Points on a hilly landscape, in no order, each with its height.
From any point a ball rolls to the lowest of the 6 points nearest to it. It stops when none of these is lower. Distance is the straight distance between rows; heights are no part of it.
Zaf (h 308): 0 12 -12 -7 2 -13 13 2 -5 17 6
daker (h 387): 14 7 34 -12 -9 -10 11 -29 9 -10 -3
zosoz (h 426): 30 9 1 26 -2 27 1 -5 -11 4 -22
gamu (h 231): -3 12 -17 2 13 -7 9 10 -1 17 9
totat (h 329): -13 -38 -10 -23 3 -25 1 -10 18 -4 8
butem (h 486): 10 21 -7 2 1 -1 12 4 -5 17 -2
Kile (h 115): -3 10 2 18 -9 15 -26 21 7 -4 -8
tuvez (h 174): 15 -12 -3 12 -21 24 -29 -7 -1 -18 -25
Vebu (h 118): -2 1 1 17 -17 18 -28 16 4 -12 -14
vuki (h 132): 0 -4 -4 8 -28 27 -27 6 3 -19 -17
bizi (h 145): 3 15 -13 12 9 0 0 17 2 15 -1
zurud (h 472): 19 13 16 -16 -16 4 24 -27 -7 4 -2
gebi (h 410): 12 9 11 -22 -8 -18 17 -21 -3 -2 0
tefek (h 479): 14 16 6 -12 -13 -4 21 -14 -6 6 -3
das (h 290): -5 -3 -18 -15 9 -18 13 -1 -5 13 12
tenen (h 182): 24 -1 -3 24 -9 21 -16 -5 -1 -3 -25
lodar (h 408): 18 8 39 -11 -9 1 15 -38 4 -8 0
natu (h 301): -10 -11 -16 -22 5 -27 7 -6 1 7 11
vak (h 98): 12 14 -1 24 -5 19 -14 10 5 4 -17
teno (h 437): 24 14 21 -10 -14 12 24 -30 -11 2 -1
fik (h 585): 21 18 6 -6 -13 15 24 -18 -11 13 -8
keru (h 377): -21 -27 -21 -10 30 -2 16 11 -8 11 24
nipu (h 511): 16 20 -4 9 -3 13 14 -3 -7 14 -11
Pemat (h 179): 22 17 -3 15 -2 15 13 -4 -7 12 -14
Tomak (h 321): -14 -17 -23 -10 21 -14 15 7 -5 11 21
Diru (h 119): 7 0 -3 20 -22 22 -25 9 4 -12 -23
gelif (h 197): -20 -1 8 4 -26 17 -28 19 2 -17 -4
Lono (h 347): 20 -15 -3 12 -26 23 -29 -16 -12 -26 -23
Bor (h 258): -29 -19 -1 19 32 -1 -11 26 -2 -11 15
Nelo (h 331): -20 -48 -13 -24 3 -9 16 -5 16 -1 16
kot (h 92): 7 19 -4 -13 -8 -11 15 -8 -5 12 0
repa (h 535): -22 -21 -15 9 38 -2 7 21 -9 6 19
rin (h 306): -15 -20 -20 -26 7 -20 13 -10 3 8 20
mugeg (h 124): -8 13 -6 19 8 7 -20 25 6 3 -2
pazil (h 183): -33 -17 12 12 24 1 -19 28 -8 -22 15
nerek (h 180): -20 3 0 14 17 2 -16 23 6 1 6
felo (h 454): -34 -5 14 3 -10 9 -23 23 -5 -25 14
fivel (h 362): 2 7 4 -23 -5 -22 14 -15 1 5 3
ridi (h 136): -15 5 2 17 -6 11 -26 23 8 -9 -3
nifi (h 55): 7 17 -4 19 2 9 -5 14 3 10 -11
vizo (h 348): 10 -1 19 -18 -2 -29 3 -22 14 -8 -2
bepi (h 309): -12 -5 -20 -4 22 -13 10 8 -4 14 18
tuge (h 345): 4 -9 14 -22 -1 -31 4 -24 15 -7 -4
rizi (h 432): -16 -5 -15 9 32 -8 -4 23 -8 12 21
sil (h 311): -7 -14 -9 -30 -3 -29 7 -17 12 -4 8
ril (h 198): -25 -8 11 12 16 3 -27 28 2 -17 12
biv (h 409): 14 4 46 -6 -3 -9 12 -33 13 -9 -2
nabel (h 704): 22 21 -1 0 -4 11 20 -8 -11 13 -12

For each start below, name the point where the ball stops.
felo | nifi
tuvez | nifi
ril | nifi
vuki | nifi

Two balls start at each pair of points below. Name the first point that both come to, or write -.
gelif, Lono | nifi
ridi, Diru | nifi
tenen, fik | nifi
